Points, in no order, along strands that fork, close into loops and pass close to each other.
In the rows, zero is written as 128.
Two points are linked if the straight distance between their rows is under 50.1. Some points are linked to none.
susen: [109  97 125 112 133 130 112 106 118 159]
nozo: [167 175 141 135 202 106 140  94 105 133]
Geg: [ 94  69  75 125 104  92 117 114  85 131]
meku: [108  77 145 128 134 159 102 140 171 167]
patot: [154 198 157 143 130 133 144 115 126  92]
vuna: [138 148 136 150  81 137 141 185 162  85]
denil: [135 133 104 105 158 105 126  97  87 138]
vitun: [118  95 145 108 181 142 109  86 133 193]
tiba: [116  97 140 112 146 149 110 103 137 173]
peva: [ 81  70  70 113  82  98 110 112  79 112]
tover: [144 171 155 122 147 144 135 106 123 128]
didi: [139 122 174 143 148 160 127 151 187 158]
Rafof: [ 73  55 113 109  89 152  88 126 151 132]
Sakeg: [117 110  88 132 100  91 138 120  77 115]
zivo: [153 208 147 104 157 137 126  96 112 101]
fuge: [157 208 154 123 143 134 137 102 113  93]
vufo: [121 120 124 115 121 127 124 111 108 138]
lupo: [109  98 130 126  91 150 114 158 162 126]
Safun: [161 169 133 135 176 105 144 103  97 124]
togi: [ 98  77  51 135 114  65 136 112  72 126]
Vis: [161 162 136 105 207 124 128  86 108 152]
fos: [149 150 162 141 156 142 141 115 140 145]
zezip: [126  88 158 156 143 131 119 209 190 149]
nur: [ 77  90 112  99  62 162  97 142 163 110]
Zir: [147 144 142 108 203 126 127  84 121 171]
gog: [ 90  96  60  97  76  92 115 111  64 100]
Zeze: [118 119 152 143 113 134 123 218 196 121]
sagiz: [138 144 155 141 110 155 136 170 183 116]
gazok: [109 111 101 115  86 116 123 122  94 115]
pume: [126 117 139 142  96 148 128 176 167 117]
Gil: [170 151 153 178 189  96 161 112 117 138]
vugos: [144 179  99  56 149 139 104  91  86 102]
sopo: [ 91  86 124 116  95 150 102 133 149 137]
Tobor: [137 154 146 129 109 148 137 131 137 114]
tosim: [127 169 116  92 106 132 123 108  95 105]
lok: [131 155 149 127  97 158 138 144 163 114]
Fufu: [135 139 124 118 143 119 131 107 101 136]
modom: [121 160 101  67 124 132 111  97  86 113]
kot: [123  97  59 164 122  55 161 125  72 124]
big: [115  95  44 146 123  50 149 115  63 118]
Keru: [164 173 156 176 122 125 156 144 133  88]
somuk: [ 69  62 110 108  73 159  89 147 162 116]
Bik: [142 129 160 151 130 148 136 154 165 138]
bal: [158 153 145 178 109 119 155 157 130  96]
mirum: [138 168 146 121 123 147 135 115 124 121]
Bak: [132 112 139 106 193 127 120  88 122 187]
lukal: [115 144 140 107  81 165 125 133 163 122]
zulig: [145 142 139 163  94 131 149 175 150  92]
Bur: [142 106 178 151 163 157 126 157 195 173]
Lidup: [141 133 160 148 143 145 136 129 148 146]
Lus: [137  85 167 162 166 142 123 183 192 168]
zet: [142 184 126  79 152 143 116  96 103 116]
bobim: [154 187 160 154 118 141 149 127 140  89]
ped: [134 109 156 153 130 135 130 203 182 132]
pude: [147 106 102 174 174  73 164 119 100 156]
gama: [124  96  83 155 115  80 147 127  84 124]
zomus: [ 98  80  99 117 104 116 113 116 103 133]
verar: [ 96 120 119  99  63 163 110 137 158 111]
tum: [148 158 129 133 151 109 141 109  96 122]

A tip is a point with one link. Name the tips that can be reached along the links from each point below, in the order of the rows.
big -> gog
pume -> Zeze
zivo -> vuna, tosim
Safun -> denil

A piece is all that can be reached along the links. How many separate loops has the piece of each point below (a circle has one, a figure eight two, a Y none), and how many tips (points with one link)?
mirum -> loops 2, tips 1
gama -> loops 1, tips 1
tum -> loops 1, tips 1
vuna -> loops 0, tips 2

How many points has the smallest loop of links through each point below? Write none if it is on no loop.
Rafof -> 10
mirum -> 8
kot -> 8
Bak -> 11
